A landscape with many valleys, sampled at points; each row gives a point and its height.
A ball rolls from a point to the lowest of its 4 nearest points, and stops where none of them is lower. Distance is the straight distance between rows; heights are no part of it.
bip h=2.16: [177  95  78 129 118 115 135 143  93 114 118 130 115 106  99 159  65  70
 125 100 118 172 120 121  78  73]
Noso h=4.62: [121 137  43 111 100 136 113 136  96 139 156 145  90 114 126 175 113 110
 103 166 125 130  72 123  73  92]
mugep h=2.50: [ 90 105 105  79 153 141 130  95 123 110 136 137 101 147  77 155 104 110
  96  84 128 191 163 166 140  73]
Musi h=1.58: [195 119  64 159  83 136  69 140 118 135 102 133 112  86 143 159  65  79
 141 156 126 120 105 105  76  76]
sikib h=3.50: [ 47 151 180  99 172 170 157 117 134 101 182 132 152 174 111 134 168 185
  95 164 154 101 171 170 190 139]
tukom h=2.70: [ 81 141 116 125 124 171 144 142 138 156 154 119 142 169 121 167 190 216
 124 174 155 102  55 104 133 157]
pog h=3.82: [144 127 187 122 150  75 138 108 141 106 106 117 163 124 154  84 131 141
 145  98 159  93 165 140 160 175]
gikup h=3.74: [187 154 148 210  80 116 119 142 170 165  83 135 140 135 150  69 141 135
 129 126 155  86 125  97 115 165]
fimu h=4.48: [101  88  69  55 110 162 123 125  79  91 152 113 103 133  93 200  78  82
  86  82  92 210 139 201 120  77]
momu h=3.71: [141 138 132 130 109 143 119 142 107 126 105 117 127 117 131 107 145 112
 148 135 126 132 114 109 140 146]
Lef h=5.46: [145 157 200 181 129 117 138 122 177 151 125 114 145 145 127  85 156 170
 122 167 131  62 132  99 154 196]
Purab h=3.70: [116 139  76  99 120 139 144 136 108 119 165 124 101 103 122 158 155 121
 117 147 121 142 101 141 108 116]
gof h=1.60: [195 125 137 212  74 117 113 149 149 141  77 124 120 112 173  94 141  98
 146 124 164 117 109  94 113 171]
Liv h=2.69: [202  99 125 136 103 129 101 121 140 119  98 107 128 102 126  97  64  63
 141 121 131 150 122  94  78 129]
mitat h=5.19: [135 143 160 151 127  98 124 144 124 134  96 113 157 137 141  80 121 124
 130 110 137  76 129 115 144 167]
Pok h=6.29: [159 143 173 160 125  89 123 127 153 153  92 105 151 157 146  73 119 129
 120 103 150  60 138 110 148 181]
noru h=4.31: [108 131  54  92 108 131 132 134 106 136 162 156 104 107 121 193 115 128
  99 143 124 143  67 135  87  75]
tuf h=3.09: [138 114 155 119 133 110 103 123 129 126  89 128 141 107 137  95 101  77
 156 116 114 128 123 107 128 127]
Liti h=2.07: [187 129 114 183  83 135  98 159 133 143  90  98 114 107 171 128 128 107
 142 153 136 120 104 104 113 166]
Rilaz h=3.10: [150 100 173 131 125  98 104 109 127 125  71 132 125 111 146  81  77  74
 149 108 134 125 121 112 119 130]
Gapeb h=5.18: [ 64 152 157 151 170 125 151 151 157 146 166 141 128 153 115 115 204 226
 115 170 132  82 118 119 174 182]
mugi h=2.93: [171 116 130 119 132 139 111 130 126 118  95 117 125  91 126 118 116  82
 138 128 125 144 115 104 106 124]
lim h=2.56: [179 116 145 137 134  89 108  82 115  94 107 143  97  88 136 111  55  70
 149  52 112 184 154 111  96 108]
vuri h=2.77: [180 131  51 135  84 142  87 139 112 126 123 145 112 104 123 159  76  79
 131 167 136 147  92  99  66  66]
mam h=2.14: [122 117 104  95 145 154 147 116 127 128 139 126 115 112 106 130 158 115
 121 107 122 161 127 134 140  85]
Sov h=2.02: [177 101  68 128 106 124 125 140 103 123 116 137 106  95  97 157  68  77
 121 131 117 146  98 122  80  78]
piru h=6.18: [ 96 159 200 135 189 129 141 127 169 117 147 126 171 152 134 111 177 186
 125 133 144  70 167 139 178 154]
befe h=3.40: [ 50 124 172  90 177 157 180 107 114  88 172 141 170 188 107 148 163 173
 103 136 140 114 176 157 197 125]
zaso h=6.84: [129 128  62  96  88 153 119 132  94 122 153 158  97 108 115 204  91 106
  95 130 107 181  57 154  82  48]
Nit h=2.30: [129 107  83  92 142 135 125 116 101 101 124 131 102 138 102 158  86  87
 116  64 120 221 164 164 119  82]
Zep h=5.57: [ 94 161 194 149 162 127 139 137 173 127 149 119 152 141 123 100 174 199
 118 146 136  81 142 127 162 165]
beton h=2.96: [178 104 120 133 123  96 115 106 117  98 105 116 110  88 122 111  68  65
 141  72 116 191 134 111  82 108]
sul h=1.75: [186 109  89 141 100 132 100 141 119 131 112 110 111  94 121 138  87  68
 130 153 114 130 119 112  93 117]
vap h=1.76: [145 110  93  91 127 137 143 148 127 117 148 125  97  98 104 163 127 109
 112 121 130 159 111 151 112  78]
gami h=2.11: [ 83 132 110  87 119 165 157 111 110 128 167 151 124 131 124 140 176 143
 113 123 106 143 126 153 154 106]
fabu h=2.87: [ 73 120 135 104 165 147 183  96 121 107 176 138 156 157 128 133 143 136
 116 112 103 123 163 153 183 116]
sevu h=7.09: [154 160 199 166 131  97 134 122 165 140 107 106 152 164 131  79 134 139
 128 114 155  63 141 103 150 195]
Zin h=1.63: [199 111  78 167  83 128  56 146 122 145  96 126 107  86 158 139  88  82
 148 148 120 117 106 106  72 103]
fefo h=3.04: [104 122 168 127 172 109 159 100 128  97 131 128 173 147 150 114 133 132
 132 120 132 121 184 140 179 151]
zur h=3.20: [108 123  62  85 115 138 153 123 111 126 173 146 109 105 121 200 139 135
  82 137 118 163  98 173 108  92]
Senun h=4.27: [143 144  56 146 100 141  98 139 106 154 135 126  91 125 145 160 121 113
 138 160 114 105  90 107  91 124]
Nufo h=3.29: [109 140 113  91 111 150 142 142 104 130 148 115 116 136 124 136 166 127
 145 143 127 133 113 132 119 120]
kudup h=4.96: [131 128 238 142 162  99 131 102 157 118 106 113 168 154 129  83 170 178
 168 103 156  48 173 133 165 175]
kib h=3.78: [110 162 147 147 120 151 135 155 145 168 120 140 140 157 105 122 171 196
 145 161 140 117 100 105 122 152]
fulo h=2.54: [ 79 106  94  67 127 146 135 102 109 100 149 134 117 137  62 179 123 115
  75  98 113 202 139 194 149  82]
fip h=3.58: [142 115 165 144 118  90 111 121 136 131  68 129 139 126 156  77  88  93
 133 107 144  91 118 105 137 160]
palom h=3.67: [145 128  80  98 120 131 133 144 109 133 154 128 105  98 108 163 129 107
 116 159 119 132  99 142 103 101]
Kalu h=5.00: [147 145  90 113 110 143 121 153 106 134 146 103 107 110 126 149 145 116
 137 154 116 123 106 126 104 139]
fabo h=3.87: [121 144 171 136 154  89 144 141 139 115 120 116 167 135 157  90 131 134
 141 103 137  86 160 141 150 161]
pem h=2.10: [ 98 104 112  97 150 149 137 105 127 131 132 138 104 116  99 148 129 108
 106 102 118 183 146 142 143  72]
Vos h=2.79: [ 70 149 139 111 125 152 128 149 128 146 161 138 138 155 114 137 171 194
 153 153 129 119 116 135 141 125]
lize h=2.83: [151 140  40 136  79 156  91 139 111 124 114 143  94 110 139 174  90  93
 120 167 140 142  79  85  69  84]
Zefez h=3.59: [ 51 130 140  97 133 168 160 118 111 131 187 156 140 169 108 132 155 165
 114 144 104 125 156 168 174 115]
Sekav h=2.64: [180 152 116 181  74 144 119 149 128 142 110 113 135 136 163 134 139 123
 154 149 138 123 111 108 108 176]
gan h=3.17: [167 136  86 165  91 135  91 153 117 156 115 112  95 105 160 148 120 101
 150 166 116 105 102 108  98 153]
Duv h=2.32: [161 121  56 132  93 134  85 137 110 139 123 133 100  98 129 154  88 101
 126 168 126 125  94 112  82  88]
Vugil h=2.60: [ 64 109 145 103 148 143 169  87 121 129 172 132 127 151 118 144 146 131
 106 109  92 134 157 155 175 116]
Sef h=2.73: [115 152 120 131 113 161 135 163 133 147 144 116 136 178 113 159 163 170
 146 183 145 121  76 107 111 158]
gik h=5.10: [106 150  46 105 109 141 115 137  97 148 160 145 102 122 125 177 130 130
 101 150 123 120  53 129  74 106]
Tige h=1.79: [154 100 166 122 160  85 116  78 130 120 108 134 112 118 143 128  79  92
 154  75  98 156 172 137 128 107]
gemo h=2.81: [ 93 152  94  85 118 170 141 138 117 132 187 126 125 150 121 180 173 175
 138 151 129 120  90 153  93 135]
zoves h=2.84: [ 63 144 139 111 134 161 133 154 129 148 164 133 134 165 116 141 180 209
 139 154 148 118  92 140 140 138]
Nuku h=4.40: [118 133 218 136 171 118 125 106 161 110 122 119 171 153 134  98 172 182
 142 110 152  67 187 134 166 168]
Zatap h=2.45: [ 82 117  87  70 125 163 134  84 116 116 142 134 108 138  71 175 153 135
  70 105 112 180 138 165 154  90]
kule h=3.98: [108 132 184 129 181 123 140 102 146 111 129 120 185 150 133 102 159 184
 144 112 155  90 197 142 173 156]
Motan h=2.86: [ 86 147 123  98 122 162 140 146 127 145 170 119 127 158 117 161 173 178
 144 151 134 128 103 139 117 129]
suze h=4.34: [141 145 150 156 110 112 106 139 120 133  79 128 144 131 144  89 125 111
 130 120 137  91 118  98 143 163]
bam h=2.35: [119 106 139 111 147 126 134 115 132 127 109 131 136 106 132 112 134 100
 147 109 105 146 126 118 135  94]
labuf h=0.99: [200  93  73 140 102 116 119 132  97 126 116 139 123  86 104 150  59  64
 120 124 121 157 107 120  75  89]
sege h=3.14: [161  88  85 126 128 117 133 141  99 106 134 119 109 100 101 152  70  81
 126  88 114 196 128 144  84  85]
doro h=5.28: [133 154 198 145 166 104 134 126 151 105 117 108 170 152 129  96 150 167
 138 105 154  79 157 134 152 175]
fav h=1.78: [188 100 105 175  79 123  76 156 131 138  95 112 114  93 168 132 109  90
 147 162 121 110 104 112  93 141]
kirep h=1.72: [184 107  75 156 101 137  87 137 122 147  95 124 100  83 143 141 102  78
 139 161 118 115 101 104  85 117]
lonun h=3.28: [160 107  90 123 136 107 124 143 109  93 121 120  89  92 117 134  69  77
 126  70 115 209 151 138  87  98]
pemen h=3.77: [140 152 144 144 110 135 109 145 121 134  98 124 130 121 135  93 131 123
 139 127 118 112 116 117 142 149]
lesu h=2.51: [182 113 127 157  99 132  88 137 136 132  86 100 123 101 149 105 109  81
 138 145 130 123 111  95 107 152]
som h=2.12: [104  98 137 105 160 123 136  84 141 131 134 130 104 133 110 136 107 107
 121  90 100 167 157 150 145  87]
tezas h=3.73: [143 154 118 171  96 152 121 156 120 152 130 115 135 163 139 143 156 162
 158 174 142 125 104 112 109 167]
nur h=5.15: [167 152 167 205  96 113 117 130 151 165  97 137 148 151 149  62 136 139
 126 125 135  65 138  93 134 173]
mun h=1.84: [102 143 130 118 134 138 140 141 115 130 131 131 131 118 144 108 160 123
 140 124 103 118 127 121 149 127]
kolud h=5.27: [ 91 159 142 165 153 145 150 135 158 185 147 139 150 153 122  91 198 214
 131 181 134  70  96  73 150 201]
nubiv h=5.39: [143 137 229 154 160  93 139  93 167 120 106 110 166 161 133  91 171 163
 153 110 161  47 152 111 161 185]
Kifop h=2.20: [153 118 130 128 154 100 112  83 122 106 107 138  95 112 134 137  69  83
 148  58 106 180 178 126 117  87]
bev h=2.89: [130  97  80  87 113 140 137 149 110 121 147 131 103 122  98 196  97 103
  87  97 100 192 118 193 116  67]
Zod h=3.44: [129 152  36 126  89 147  86 142 111 133 135 149  90 108 132 172 102  96
 104 163 140 136  67 114  71  95]
Divuk h=3.96: [114 113 195 122 164  79 141  78 135 109 106 143 164 132 147  71 156 163
 150  93 154  91 214 153 170 170]
dobam h=3.76: [121 131 187 129 174  98 133  87 145 110 109 125 175 144 145  81 155 169
 155 101 159  83 192 143 169 166]
boneb h=4.01: [ 45 145 160 126 152 133 139 157 151 143 174 138 135 157 127 130 191 220
 115 168 141 101 126 150 164 143]
tez h=2.95: [114 119 160 126 164 108 156 121 140 110 130 123 173 136 162 105 130 125
 132 112 119 114 151 138 172 144]
Gura h=6.94: [164 141 181 148 150  82 134 118 152 124  97 108 151 152 137  77 128 124
 130 101 154  61 153 101 146 198]
Zevu h=4.23: [ 33 141 165 127 176 157 147 144 154 129 184 139 122 165 123 130 202 228
 107 156 147 102 149 145 184 163]
fepab h=1.31: [126 112  91  84 124 142 152 125 127 126 148 124 101 110  98 172 140 119
  85 124 123 172 121 170 134  89]
koge h=3.46: [ 52 148 125 138 150 151 155 149 128 169 174 153 146 165 113 131 222 248
 119 160 143  76  92 121 161 176]
ziru h=3.00: [173 159 137 180  81 136 120 151 144 151  91 125 136 133 159 103 144 140
 146 138 161 120 110 101 121 179]
bepan h=0.97: [137 155  91 138 101 144 128 155 107 158 141 109 112 151 145 151 139 132
 146 172 111 109 100 114  94 164]
ked h=2.05: [ 88 145 109 118 121 163 136 154 138 156 163 106 135 177 122 189 162 174
 126 180 127 112  63 131  96 141]
Kogel h=2.71: [124 100 175 114 161  79 155  82 144 114 115 129 136 119 155 116  96 118
 147 116 134 145 181 149 166 142]
Vazub h=2.99: [176 101 146 143 102 125  88 125 137 120  82 122 126 101 143  88  82  62
 148 123 141 141 114 100  99 145]
Gimes h=3.35: [181 105 104 139 114  76 114 118 101  84 100 115  87  73 137 126  44  57
 128  63 119 203 154 114  82 112]
bak h=4.07: [115 110  68  93 109 132 143 135 118 132 162 143  95 107 120 204 104 122
  81 126 110 185  96 174 110  69]
kepus h=1.97: [ 88 153 140 108 116 151 140 154 115 132 150 138 128 144 117 127 171 162
 154 135 123 128 122 133 140 125]
Bufot h=3.16: [ 65 126 155  99 162 150 184  95 120 107 182 125 156 182 108 135 156 147
 105 129 117 119 178 150 194 133]
Sare h=4.69: [140  83  71 115 119 119 128 146  97 104 140 130 109 116 101 185  77  86
 102  83 103 197 121 171  97  62]
zov h=3.33: [119 129 179 119 173  97 150 103 135  95 112 118 180 135 169  97 134 148
 142 108 150 104 176 140 163 166]
Geko h=2.82: [121 144  94  91 104 156 144 138 108 130 167 119 114 124 118 151 170 126
 124 144 117 134 107 136 122 122]
muze h=3.91: [123 113 176 124 155  76 134 124 135 115 107 124 144 123 162  92 109 114
 143 107 136 116 153 131 159 150]
lami h=2.53: [109 139  79  73 114 167 149 121 105 123 177 128 110 122 125 170 163 144
 107 146 114 149 105 156 110 108]
didan h=3.47: [ 61 158 154 131 139 142 142 162 131 151 164 140 134 161 115 118 171 197
 128 145 124 102 128 146 159 128]
bolaf h=4.52: [ 82 160 172 146 156 132 139 166 158 120 154 125 151 157 127 111 170 184
 121 145 124 104 150 143 158 152]
pabin h=3.12: [123  82  80  75 122 148 128 132  94 100 141 126 100 126 106 176  77  79
 104  70 108 212 132 186 112  75]
dav h=2.55: [160 115 137 125 142 108 109  97 136 112 104 132 116 102 120 117  90  77
 147  79 109 173 139 117  99  97]
Dap h=4.72: [ 77 148 123 159 140 157 154 150 137 166 169 134 168 174 105 112 215 237
 125 179 130  56  97  88 158 187]
Gom h=5.53: [116 149  61 129 106 148 121 137 103 155 164 125 102 147 134 175 136 130
 135 163 120 104  88 121  84 135]
Nika h=3.69: [100 160 132 154 132 139 144 145 146 178 127 142 143 162 112 125 177 213
 135 176 146  98  88  92 137 169]
lezud h=2.18: [220  84  94 153  95 117 102 116 110 107 100 114 125  89 130 107  55  56
 143 116 118 150 129 100  63 125]
kug h=1.90: [182 120  70 145  88 130  88 139 117 148 120 130  89 105 132 154 101  87
 130 171 115 115 107 100  86 113]
Miz h=4.68: [113 160 175 135 169 111 137 134 146 108 131 114 174 151 140 100 143 157
 128 112 136  87 168 137 161 159]
nidob h=2.58: [ 87 132 141 125 158 126 146 142 135 123 138 126 160 134 144  99 143 133
 135 108 112 109 154 147 170 120]
leg h=1.47: [210 101  80 156  94 129  84 138 114 129 104 129 126  94 121 140  66  76
 135 137 121 138 117 108  65  92]
safam h=4.00: [158 161 151 185  94 125 118 134 148 165 102 131 143 144 130  75 146 154
 137 132 145  99 125 101 132 171]
dosed h=4.25: [134 161 145 168 122 131 120 139 157 186 112 140 154 153 131 108 171 198
 134 180 152 103 108  87 128 175]
loleg h=4.22: [105 158  34 125  89 156  95 138 104 138 142 139 100 131 131 178 126 110
 112 155 136 131  56 110  72 106]
vatap h=5.89: [143 153 182 192 120 124 137 131 189 187 118 133 153 147 147  66 170 181
 123 181 134  59 116  83 142 202]
Mul h=2.52: [131 100 178 114 162  78 141  84 145 115 107 130 124 119 156 121  92 103
 152 107 122 144 171 154 156 128]
voda h=3.11: [155 140  34 132  78 155  79 154 118 113 135 137  91 104 134 173  81  85
 111 172 146 161  69 104  63  82]
Ferig h=5.48: [125 167 164 161 123 119 122 158 144 149 112 133 142 154 127  86 143 165
 124 135 123  85 133 108 149 154]
par h=4.19: [ 55 150 159 138 153 131 141 165 156 155 157 139 134 150 113 111 185 206
 122 161 126 108 137 137 164 149]
lusa h=2.31: [197  86  81 150 101  95 114 126 104 113 106 112 113  76 107 125  48  71
 135  98 110 180 129 109  65 107]
zagup h=1.95: [109 129 109  88 120 158 149 123 119 124 153 127 106 117 120 138 165 130
 121 123 117 145 121 143 144  97]
Gazem h=2.13: [ 93 115 122  97 149 141 143 103 124 135 138 142 125 123 126 125 146 112
 127 112  99 142 148 132 160  87]
saf h=4.26: [122 153 133 146 113 148 121 159 109 136 128 130 136 145 117 114 155 156
 154 153 123 120 118 118 132 144]
Palu h=3.99: [164  95  73 119 111 123 134 155 101 116 137 137  99 115 104 177  82  88
 116  99 108 179 111 146  92  63]
suzen h=3.02: [ 83 144 164 122 168 137 155 140 139 117 164 130 167 160 147 115 147 152
 126 134 123 102 164 148 171 131]
nubap h=3.21: [143 107 198 111 149  63 154  90 139 105  97 130 140 113 157  92 124 120
 150 108 161 142 190 146 167 153]
Biti h=2.85: [ 93 158 153 128 128 133 134 160 118 131 127 126 147 136 135 101 164 145
 140 125 109 108 131 128 143 130]
belag h=3.72: [ 85 135 187 118 184 148 145 103 146 109 138 136 184 164 131 120 170 183
 128 131 152  95 197 146 183 142]
rom h=2.06: [ 79 104 114  92 160 144 141  86 132 134 140 139 122 129  96 153 136 114
 100 101 100 157 155 139 165  79]
doten h=4.42: [108 154 145 175 133 130 129 135 158 178 120 138 146 152 130  86 180 206
 129 189 139  88  98  97 143 192]
pekod h=5.56: [102 156 172 146 140 122 141 164 153 142 140 127 145 156 122  96 152 184
 128 144 121  81 137 129 155 162]
vodi h=6.08: [ 99 153  63 117 112 153 119 146 109 165 172 124 120 151 128 179 146 137
 121 151 110 108  67 122  75 134]
leriv h=2.37: [162 114 110 102 142 131 130 118 138 114 112 113 112  92 114 124 116 100
 131 117 113 172 126 133 110  92]
lipu h=3.62: [132 127  88  94 131 142 139 135 115 123 142 118 109 111 123 148 165 107
 122 143 132 144 104 129 124 118]
degu h=2.75: [159 113  73 105 121 136 137 153 118 120 135 120 105  98 100 172 111  95
 112 139 116 155 113 140  97  77]
repe h=6.20: [156 148 185 194 106 109 128 129 191 176 112 132 138 152 157  62 149 160
 120 164 134  57 129  95 133 192]
tebab h=2.33: [186 145 137 201  70 125 113 148 146 153  81 127 134 122 158  85 143 121
 134 136 170 117 102  98 117 169]
bov h=3.63: [144 117 146 138 111 124  99 133 117 130  73 115 137 106 147  92 114  93
 136 130 140 115 116  99 133 148]
bola h=4.50: [130 167 136 155 101 139 122 158 120 146 102 121 147 152 130 114 145 151
 157 150 139 121 107 107 125 162]
divi h=4.45: [ 59 151 169 137 174 131 145 149 170 129 170 138 146 157 133 114 190 205
 113 148 143  88 152 133 183 153]
maruf h=3.60: [168 131  56 129  94 138 115 145  99 122 137 148 102  96 113 174  70  84
 115 144 124 162  87 117  81  56]
bera h=3.15: [158 126  64 121 105 130 113 153 108 133 131 129  98  89 114 158 106  93
 122 171 121 122  99 117  89  91]
Goked h=2.80: [ 92 103 150 114 165 114 151 108 134 124 129 132 148 141 140 127 126 114
 126 110  96 127 167 144 172 124]
nures h=2.38: [ 80 113  99  85 139 153 130  98 108 114 141 136 109 124  69 164 127 118
  79 100 113 182 136 167 167  82]
gidiv h=4.46: [141 132 211 135 156  79 126  97 141 114  96 118 158 144 140  69 161 147
 171  90 167  69 186 128 155 191]
Talu h=2.23: [122 118 117 104 140 144 143 115 130 127 131 125 117 102 123 128 145 106
 133 120 108 152 124 123 137  96]
mukas h=2.94: [111 109 164 117 174  96 155  85 132 100 125 125 156 129 157 108 128 123
 139 121 135 130 182 140 178 146]
Suko h=2.41: [179 125 150 182  75 114  93 147 140 149  66 126 136 131 165  84 126  93
 136 114 157 113 113  90 132 161]
Sepab h=2.22: [166 118 148 124 134  84 114  85 118 107 102 139 104  93 139 126  64  79
 150  51 102 162 183 129 117  98]
lano h=2.46: [ 84 153 125 117 122 162 137 162 128 149 146 128 140 171 117 167 175 193
 145 176 152 117  70 115 121 148]
vuni h=5.36: [108 166 183 175 133 119 134 141 178 164 122 129 142 145 120  91 157 183
 123 163 127  79 127 105 139 181]
ladi h=2.25: [ 63 112 111  87 151 157 140  78 106 128 147 133 116 136  95 156 146 134
  81 103 103 165 146 156 169  95]
Bon h=3.65: [ 55 129 157 110 152 163 152 136 142 119 194 140 146 173 119 137 156 174
 119 156 126 117 158 169 180 123]
nopu h=1.69: [212 104 101 191  70 123  72 142 140 147  83 116  95  90 166 131  98  80
 157 150 122 110  93 105  80 122]
Pes h=1.77: [205  87  95 138 108 112 105 123 118 116 107 117 124  91 113 120  60  63
 134 127 104 164 118 118  61 119]
zose h=6.37: [153 149 211 191 118 109 140 124 199 168 126 131 143 153 178  51 160 170
 129 187 152  32 119  74 151 199]
Musu h=3.13: [ 90 122 168 112 176 114 174  87 116  93 131 135 180 155 138 135 140 144
 127 122 141 128 191 155 194 146]
golim h=2.26: [160  97 178 123 147  65 143  98 138 110 108 133 117 108 152 111  63  88
 164  90 111 139 165 140 125 126]
Guz h=6.68: [100 147  69 103 113 151 136 144  99 147 175 125 109 132 128 170 152 140
 122 147 118 113  81 134  85 137]
Vutad h=2.92: [ 69 151 124 136 131 154 157 143 126 167 146 133 147 159 106 153 206 235
 126 168 150  89  62  99 154 165]
Filu h=7.02: [163 144 223 177 133 108 149 113 191 141 107 106 157 166 151  70 158 150
 134 139 164  39 125  74 168 196]
mel h=2.91: [169 115 116 121 143 113 125 119 120 106 117 127 105 100 116 128  76  86
 138  64 121 196 144 133  90  96]
sibor h=3.26: [163 104  82 119 123 135 133 145 112 129 128 120 106  93 110 158 100 100
 120 139 112 153 104 125  91  83]
rivam h=3.34: [139 114 165 123 135  72 116 129 134 123  90 126 151 128 164  74  89  96
 140 102 129 101 129 111 139 166]
sani h=2.90: [156 120 161 120 132  96 110 104 129 116  96 132 127 113 130 103  88  80
 155 102 122 147 121 118 113 119]
varu h=4.28: [149 168 141 171 106 133 122 148 149 168 108 130 140 153 131 122 148 178
 149 180 144 120 105 106 117 170]
Bedo h=2.97: [148 110  82 106 122 122 138 144 120 120 154 135 108 108 101 187 104 100
 104 118 120 176 106 159  96  62]
Sino h=3.75: [151 107 182 121 141  54 137 102 138 101  89 125 142 112 156  73  97 117
 156 103 169 117 164 129 151 169]
tared h=3.38: [ 63 136 173 104 177 155 162 105 122  98 168 131 173 170 116 128 164 167
 107 139 143 111 187 157 189 131]
sud h=3.68: [142 107  88 109 137 121 120 124 105  82 115 123  84 113 125 145  60  78
 133  50 123 225 170 137 102  88]
tak h=2.15: [128 106 102  98 154 138 133 113 128 108 121 120 101 122  98 150  98  96
 116  79 120 192 152 154 120  73]
Kek h=3.97: [148 116  96 105 124 131 133 138 114 124 130 114 104  94 114 140 117  99
 118 154 122 135 109 127 102 104]
kegod h=3.86: [105 146  26 110  84 162 107 144  91 130 156 144 108 116 115 183 126 117
  82 164 140 180  24 134  58 102]
gumo h=3.32: [117 136 163 127 150 104 131 134 114 127 106 127 149 114 153  88 122 114
 140 109 117 114 127 124 157 137]
pige h=1.71: [225  97  84 175  67 126  53 136 137 134  91 118 121  95 153 127  75  75
 150 130 128 122 113  97  56 100]
gekub h=1.98: [134  98  86  96 138 144 127 131 123 109 138 120 102 118  96 164  99  97
 101  83 120 202 145 157 118  80]
loruv h=2.63: [162 127  93 141  99 132  96 143 113 145 112 107  90 109 136 144 117  97
 133 175 122 109 117 122 102 144]
vonuk h=3.57: [118 133  21 118  75 169  91 156 118 111 154 142  93 110 118 180  98  94
 100 178 145 183  33 113  60  93]
pobu h=5.42: [115 163 194 143 161 115 134 136 163 105 133 108 167 143 139 103 155 176
 123 123 144  73 162 127 162 169]
togug h=2.74: [183 111 132 125 130  84 105  97 101  86  95 131  85  79 147 130  52  67
 133  41 122 180 176 115 110  94]
Tuvuz h=1.70: [122  98  86  87 131 145 138 131 115 104 141 123 105 132  88 180 112 118
  87  94 126 203 132 175 133  80]
vur h=2.62: [178 138 132 186  89 136  95 148 126 145  66 119 133 121 158 111 132 110
 126 135 147 122 115 110 126 157]
lefop h=3.66: [ 67 131 196 109 191 149 157  86 126 104 144 146 185 165 107 113 156 194
 130 130 151  91 211 153 195 141]
guvi h=2.72: [156 103 190 125 135  67 119 106 137 123  90 140 130 108 163  97  72  93
 153 107 135 113 137 124 132 134]
kedu h=3.64: [155 149 123 149  94 146 118 153 119 141 105 107 116 135 145 123 133 116
 141 160 130 123 110 109 123 167]
daru h=4.13: [115 109 225 134 161  66 145  79 136 121 109 130 150 144 149  44 160 149
 171  92 163  57 217 142 163 188]
bisen h=3.36: [162 108 114 114 133  95 112 119  99  79 102 121  82  81 133 138  45  72
 121  59 120 216 166 134 110  97]
ravo h=2.21: [178 105 177 133 133  77 120  87 130 119 108 141 109 101 147  97  62  69
 167  68 107 150 147 120 113 112]
Punub h=4.77: [139 171 169 179 118 122 125 142 162 166 115 129 147 145 132  82 145 176
 126 154 142  81 125 103 133 171]
kov h=2.19: [135 122  76  94 122 139 151 143 119 130 156 142 104 103 102 176 127 112
  99 134 117 160  97 155 111  84]
Gava h=1.64: [110 126  82  83 116 159 146 104 117 120 154 137 104 114 108 164 163 143
  98 117 118 163 129 161 145 103]
Luv h=3.27: [ 52 136 131  86 121 167 142 141 128 146 176 149 139 165 124 140 177 195
 129 147 130 125 136 164 151 124]
gabig h=3.01: [ 52 121 134  87 145 160 168  98 117 115 182 142 136 158 105 150 165 142
  92 119  87 125 162 163 173 116]
Kebi h=2.08: [117  96  91  89 126 141 128 125 108  99 138 121 106 129  90 168  91  94
  96  75 116 210 151 176 124  84]
nirup h=2.88: [180 105 115 125 140 123 127 131 124 102 115 117 113  93 102 121  85  72
 131 102 121 169 127 120  80 102]
suris h=2.78: [121 134 143 129 133 128 120 142 101 126 100 121 137 110 149  99 135 107
 144 114 114 114 128 114 147 131]
ribe h=4.12: [ 91 122 215 126 186 101 141  82 129 114 118 144 181 154 135  72 158 181
 146 110 143  79 224 162 188 167]
zisut h=1.83: [195  84 117 186  71 126  75 151 149 138  80 106 109  90 165 113  89  66
 149 136 130 117 106 108  86 137]
Zukoz h=2.98: [165 126 118 141  94 140 101 142 121 126  99 106 124 103 139 106 124  89
 134 154 127 130 116 104 121 146]
Tuk h=3.39: [ 70 149 173 122 171 160 155 131 154 113 176 132 156 174 136 123 157 182
 111 149 134 104 173 152 180 133]
far h=3.05: [ 86 150 136 137 131 144 136 151 130 166 134 134 136 160 105 141 179 214
 142 174 145 110  86 107 132 157]
delu h=2.17: [130 105 114 115 160 133 127 104 134 121 123 131 114 106 113 130 131 108
 129  95 116 178 141 131 130  87]
sudi h=5.75: [135 128  66 111  78 150 110 135  94 120 145 159  94 109 107 195  82  98
 106 141 132 174  57 125  76  53]
gati h=3.80: [ 80 160 175 134 160 125 145 148 161 111 143 115 155 150 129 110 157 170
 120 138 141 100 159 143 170 148]
fepi h=8.12: [125 117  71  91  92 151 126 141  79 122 145 145 103 109 113 222  89 105
  97 102  93 188  87 177  99  49]
Zuf h=2.28: [ 74 130 124  98 136 144 154 127 120 132 153 141 147 141 143 112 151 127
 132 114 107 124 149 142 167 109]
pazo h=2.24: [112 106 152 106 160  99 137  91 147 130 121 133 116 112 142 121  98  98
 139  99  99 157 152 130 142  99]
moga h=5.54: [ 84 162 162 163 150 115 153 143 157 155 154 132 137 145 116  87 175 203
 122 170 131  79 120 101 149 188]
pav h=3.18: [188 111 144 128 113 104 110  92 122 108  98 126 119 103 135  90  62  59
 163  98 130 163 137  92  79 123]
med h=2.76: [128 107 159 122 147  96 124 114 132 124  91 126 144 107 156 100 103  92
 145 108 112 126 126 115 136 117]
tizi h=3.51: [ 56 136 191 106 187 158 147 108 137 105 166 141 170 176 112 130 172 195
 109 142 166  86 191 156 206 133]

Two balls start at each pair of points below. Name the first point that both come to, or write never.
Punub and Pok: tebab
sud and nirup: never
Ferig and sevu: safam
pobu and vuni: never
tizi and kule: tared

For each start below, name the point where the ball stops.
bola: labuf
suze: Tige
kegod: labuf
mugi: rom
sikib: mun
Lef: gof
Zep: mun
gik: labuf

Write out the way that a ball takes from each point below.
lefop: tared > Bufot > fabu > Zuf > mun
belag: tared > Bufot > fabu > Zuf > mun
zose: Lef > Punub > safam > ziru > tebab > gof
Tuk: suzen > nidob > Zuf > mun
Musu: mukas > Kogel > Mul > Tige
